Points, in no order, along strands that fork, close into loops and pass close to each other.
In the rows, zero is written as 128.
Two points are linked if the straight distance between their rows is under 137. Some points are linked to none.
sasi: [ 92 143 152 135 112 207 150 122 134 150 185  87 157 140 125 121  86 119
 107  75  82 117 142 165  95 161 175 116 143 129]
menul: [188 133 202 113 153 108 147 142  78 147 153 186 160 119 116  80 140 111
 145 170 114 111  93 120 154 105 102 125 134 118]
milof: [119 152 145 105 117 202 117  99 154  90 139 140 114 151 135  89 134  66
 137 114 104 131 117  98  60  76 123 120  96 138]
Vop: [126 120 122 150 125 160 115 174 104 143 162 137 117 127 141  86 155 145
 140 146 127 145 110 128  82 142 109 140 157 142]
dila: [ 91  96  94 151 156 159 107 143 121 157 169  53 121 189 161 146 142 150
 147  77  53  99 121 147 114 153 137 118 129 134]
bafot: [179  88 139 149 160 118 104 129 162 111 148 179 179 116 173 112 101 125
 179 145 130 126  87 163 108  91 121  83  81  92]
fik: [118  91 108 162 131 159  84 143 123 148 147 136 109 137 134  88 167 154
 184 107 123  96  54 113  53  92  69 118  97 145]
suz: [127  94  66 121 141 130 124 114  91 173 153  75 122 169 121 168 142 143
 129  89  55 118 130 105 154 146 139 101 128 163]
kamo: [ 89 141  89 108 136 119 152  84 134 134 172 110 103 144 119 131  68 140
  73  97 171 173 144 129  97 149 132 114 130 167]
pani: [151 139 169 132 106 148 107 165 134  79 143 162 117 125 177  84 122 114
 112 149 194 173 122 172 112 111 136 106 133  63]
pavos: [ 74  85 110 137  74  60 100  88 176  78 143 131 119 140 171 161  80 176
 137 122 199 166 144 123 204 134 123  96  93 108]
nufo: [104 165 101 117 155  51 146 133 174 149 134 115 119  69 107 154  86 186
 139 156 182 136 180 133 140 161 119 168 125 148]
porap: [201 106 148 198 182 148 137 117 146 150 122 153 205 115 141  66 176 112
 142 110  72  99 163 175 118  95 147 111  99  88]
sib: [139 141  74  93 148  97 126 106 102 154 118 124 129 148 108 120 136 131
 164 117 132 133 113 126 135 105  98 126  94 161]
deluz: [148 139  63  92 166  91 122 100  88 158 122  70 133 152  92 144 168 130
 136 111  78 120 157 114 148 122 123 130 111 150]
divor: [136 115 108 134 111  85 161  62 147 140  64 141 150 135 107 158 124 104
  78  82 146  85 108  85 184 147 165 111 143 148]
Fopit: [142 120 115 206 126 181 123 176 128  97 164 102 114 157 155 109 113 123
  64  87 120 135 130 158 108  89 142  91 155 112]
Boro: [135 126 192 127 140 141 145 185 123  87 112 180 145 100 119 114 113 143
 166 170 149 162 103  87 114  97  85 133 109 174]
Zole: [183 138 144 125 167  99 109 136 143 129  44 175 127  98  86 143 175 130
 136 155 162  84 156 132 188 120 151 134 144  85]
Dipa: [ 75 176 141  74 129 109 109 131 124 140 120  87 127  94  84 151 142 103
 110 152  94 130 178 144 162 180 147 199 170 109]
miti: [146  79 135 128 107  86 133 124  82 141 125 130 126 131 152  91 173 192
 175 134 167 114  70 127 160 111  73 110 129 108]
tebug: [118 170 180 142 168 149 144 191 130 101 121 168 116 129 107 130 108 142
 139 142 144 165 139 127 107 113 126 170 123 153]
dag: [ 75 176 137 102 104 137 133 115  89 166  88 116 130  94  90 142 175 116
 146 156  86 113 169 111 157 138 143 195 146 119]
vesu: [ 85 144 146 118 125 223 142 114  97 112 131 139 122 138 100 136  88  97
  85 117 107 178 151 140  60 160 177 119 131 167]
keza: [126 165 179 103 130 143 129 146  79  93 153 173 102 134 113  92 107  58
  95 148 130 155 100 152 124 100 134 110  97 114]
rem: [149 118 130 134 161 138 125 166  97 149 125  66 171 135 126 143 172 149
 144 147  46  91 136 133 137 150 108 156 142 141]
Logok: [ 82 139 126  93  89 110 158 122 126 159  69 101 123 111 111 141 128 120
 129 126 124 112  79  61 115 133  88 156 145 170]
zuki: [ 39 154 117  69 124 160 137  96 164 144  94  98  86 150 145 150  92 107
 129  84 109 143  92 113  89 149 129 173 132 150]
kubof: [128 142 100 134 124  90 135  77 170 170  81 109 134 113 119 202 117 108
  90 105 130  67 148  80 162 146 178 113 135 161]
Tul: [ 72 152 117 116 159 114 144  86 165 142 133 118 115 102  84 188  70 126
  64 120 134 142 198 123 113 196 178 150 155 167]
pudi: [173 113 100 147 121 106 132 107 152 136 103  94 133 147 156 117 190 162
 158 118 124  74 128  99 120  90  86 147 123 113]
fer: [156 143 177 117 142 158 140 162  58 123 151 172 143 125 121  87 138  73
 118 159  63 136  94 135 139 122 134 119 114 136]
Timi: [124 110  99 189 131 125  89 140 177 134 181 117 125 159 204 112 124 168
 129 108 145 121 131 175 101 107 102 124 102 107]
Ded: [ 60 112 130 102 132 201 125 128 115 142 156  50 135 151 124 147 124 143
 134  94  65 120 130 141  95 165 135 151 151 149]
bot: [147 150 115 143 118 141 134 126 168 112  74  97 119 143 121 166 155 121
 125  96 120 117 156 108 133 130 166 151 163 128]
lonud: [152  92 123 121 132  99 122 138 166  90 132 146 154 133 162 158  91 145
 157 149 167 131  87 135 120 125 125 107 102 127]
zazut: [155 150 142 148 145 152 116 140 164 111 112 129 131 136 113 151 145  92
 121 134  94 105 161 144 137 132 169 164 133  98]
bovor: [107  49 125 162  54  96  95  94 135  73 148 136 163 120 146 135  74 194
 167 139 170 162 149 120 174 123 127  70  77 133]
kogaz: [100 137  72  95 137 117 135  92 135 151 173 129 129 129 109 133  90 138
 125 119 141 134 156 139  96 129 126 129  88 174]
Vurum: [166 140 130 163 154 115 124 125 166 110 104 182 146 113 105 139 139  91
 126 139 133  97 149 149 153  97 172 132 127  90]
mor: [139 151 123  95 140  95 132 153 109 103 151 100 125 124 108 100 137 166
 125 122 161 171 127 120 147 137  81 147 161 150]
muneg: [ 54 130 131  90 131 114 162 126  81 112 154 114  91 136 111 114  69 138
  86 115 176 189  93 127 123 130 103 133 128 172]
Zuk: [ 86 141 131 150  91 203 135  87 131 140 135 111 130 139 129 101 151  85
 141 102  69 111 142 130  90  86 128 152  99 113]
Piv: [138 129 130 133 127 194 134 170  97 119 175 145 123 119 120 115 109 113
 108 146 110 168 138 122  57 153 147 116 167 172]
repil: [113 165 113 130 173  68 125 111 161 133 163 129 126 108  84 166  92 127
  60 126 166 117 194 146 165 176 166 114 148 146]
bug: [143 149 182  92 133 107 149 149  94 123 100 194 149  98  96 114 141 105
 151 170 136 134  87  84 150 113  96 127 118 159]
nikol: [118 122 123  94 109 106 132 141  97 113 113 120 108 120 134  86 168 170
 167 140 185 156  81 105 153 127  69 127 140 129]
Disit: [151 107 107 182 126 159 123 175 158  95 137 135 103 146 168 126  98 117
 101 129 128 137 100 118  86  92 118 106 141 111]
vot: [161 117 164 165 161 152 160 121 105 153 118 146 161 126  95  85 178 109
 138 121  63  82 163 179 167 117 175 134 116  79]
nipo: [116 150  98 125 132  85 161 137 156 150  92 117 120  79 109 183  99 138
 130 148 164 126 151 104 127 149 143 175 151 146]
ligi: [156  48 139 146  91 106  84  96 123  64 142 152 189 125 147 106 113 170
 194 149 156 164 142 146 157 107 129  68  76 102]
kobuz: [ 97 125 120 100 120 155 125 167 104 119 122 112  56 140 133 144 118 107
 120 152  88 146  72  73  85 115  85 136 144 164]
tebe: [154 155 151 140 152 144 131 131 174 106 146  79 158 134 110 160 105  71
 100 117  72  91 159 160 115 125 173 139 117  97]
laka: [190 109 156 116  99 116 158 103  95 143 108 164 141 105 121 111 168 121
 122 169 150 110  77 124 162 174 134 110 174 106]
zin: [120 140  83 154 114 102 145 120 180 152  80 103 117 120 119 194 128 132
 115 119 133  85 169  95 155 133 151 163 148 139]
Fama: [ 69 179 137  82 104 151 122  91 167 114 109  98  72 155 149 120 116  90
 118 114 129 142 123 133  93 118 114 179 117 119]
rufa: [143 102 112 130 119 148 125 158 137  84 138 132  92 137 135 154  99  89
 104 148 114 139  81  69  77  82  98 114 146 162]
Nus: [150  88 102 169 169 159  89 160  99 138 139 134 126 145 147  86 172 170
 156 108 133 131  80 142 100 104  92 102 122 134]
tus: [180  65 181 135  86 122 104 115 127  61 140 183 178 108 145  84 128 140
 176 165 162 159 116 140 154 106  99  82 107  70]
tobof: [200 141 143 135 166 103 123 104 123 131  59 148 120 137  93 117 216 135
 146 131 125  91 167 127 178 100 118 143 139  95]
Delo: [162 146 119 159 132 187 103 169 111 102 148 118 106 167 173  94 109 110
  63 108 143 160 159 192  79 113 143  68 139  92]
tabef: [155 104 202 134  86 143 115 147 131  54 141 201 152  99 159  78 111 110
 154 175 184 184 108 150 128 109 126  81 116  67]
gonod: [101 169 155  92 177 121 150 158 134 122 112 112 136 122 104 111 130 158
 152 114 136 149 143 117 110 144  98 179 142 179]
Butom: [178 105 145 126 136 153 100 122 113 136 155 185 175 123 139  77 133  98
 173 146 116 134  84 134  84  97 106  86  81 113]
ditu: [192 135 151 186 157 186 113 154 136 140 125 182 199 105 145  86 167 106
 145 134 100 127 166 148  78  92 145 125 131 108]
Tafe: [130  95  74 177 110  88 100 131 150 134 140 149 115 134 192 112 155 185
 142 134 170 133 139 158 155  98 102 117  85  81]
Zuf: [158  91 100 129  98  75 135 121 132 114 127 138 132 107 145 164 102 146
 136 140 187 129 103 112 166 130 111  90 115 138]
sotog: [137  97  80 154  93  95 144  75 132 145 120 144 141 137 141 147 125 137
 117  93 161 115 119  98 164 135 137  82 122 160]
ponod: [130 133 173 103 113 151 138 138 100 135 115  87 135 136 122 126 168 111
 147 140  48  87  89 109 134 162 123 158 154 116]
Lin: [130 168 141 131 101 182  94 179 106 109 156 125  88 157 161  77 119 102
  82 145 171 174 147 164  67 113 125  96 140 106]
fonob: [118  91 121 164  88  57 119 104 177 118 162 140 120 142 200 131 113 168
 133 100 184 108 145 153 195 134 120  88 101  81]
nole: [ 74 109 105  87 109 118 137  96 131 166 111 100 106 130 129 155  87 131
 121  90 112 145  73  93 102 179 121 143 144 172]
buzu: [105 164 158 116 129 161 127 116 184 130 170  64 140 152 122 167  58  89
  87  97  88 107 159 161 103 145 167 130 133 112]
livud: [124 150 104 135 104 122 142 134  67 170 126 148 120 132  89 112 171 138
 124 151 119 130 157 123 164 113 130 167 138 116]
pazav: [131 160 100 108 138  81  93 137 139 144 157  77  99 133 139 178 106 125
  60 131 123 124 185 145 161 180 167 135 170 119]
mevo: [ 80 154 100  82 127 106 106 143 126 154 136  79  86 113 130 171 107 120
  95 139 108 155 162 139 143 178 146 170 170 123]
Bame: [156 112 142 150 154 124 155 105  94 175  75 131 113 134  93 120 224 143
 136 129  94  77 168 160 193 114 143 152 122  84]
noka: [ 85 162 119 115 136 158 135 113 116 116 121 126 133 129  79 174  91  92
  75 116 118 157 166 141 125 171 205 144 139 151]
Nog: [108  79  92 152  93 128 107 113 155 165 132 150 113 125 162 126 150 164
 190 133 162  93  73 114  83  91  83 107  94 116]
Zikeb: [105 119 131 101  94 131 158 108  85 160  70  98 120 118 115 163 154 101
 134 130  68  90  79  82 144 161 134 145 155 142]
lutev: [157 166 162  89 146  74 127 151 143 143  56 158 134  68 105 144 149 140
 179 157 169 106 124  96 166 140 118 158 140 109]
Matot: [122 159 101 114 177  55 144 120 158 131 165 121 117 113 115 168  76 168
 118 116 184 136 201 128 146 173 133 125 121 183]
labo: [ 89 147 148  75 138 112 142 141  91 100 125 162  90 143 116 113  85 112
 116 151 158 185  79 143 146  95 116 137  88 133]
lun: [167  85 142 153  81 122 170 122 105 165 118 128 127 116 142 104 189 156
 137 129 144  81  91 121 150 146 111 115 172 107]

A fork is a point with three links, a tip a point with one. Leave the first point through the second and follow the links. Name the first fork or tip that comes.
Disit, Fopit => Timi
muneg, kamo => zazut
bovor, ligi => kobuz
Ded, dila => laka
Butom, bafot => zin
Nog, fik => repil
Tul, noka => Nog
zin, kubof => Butom
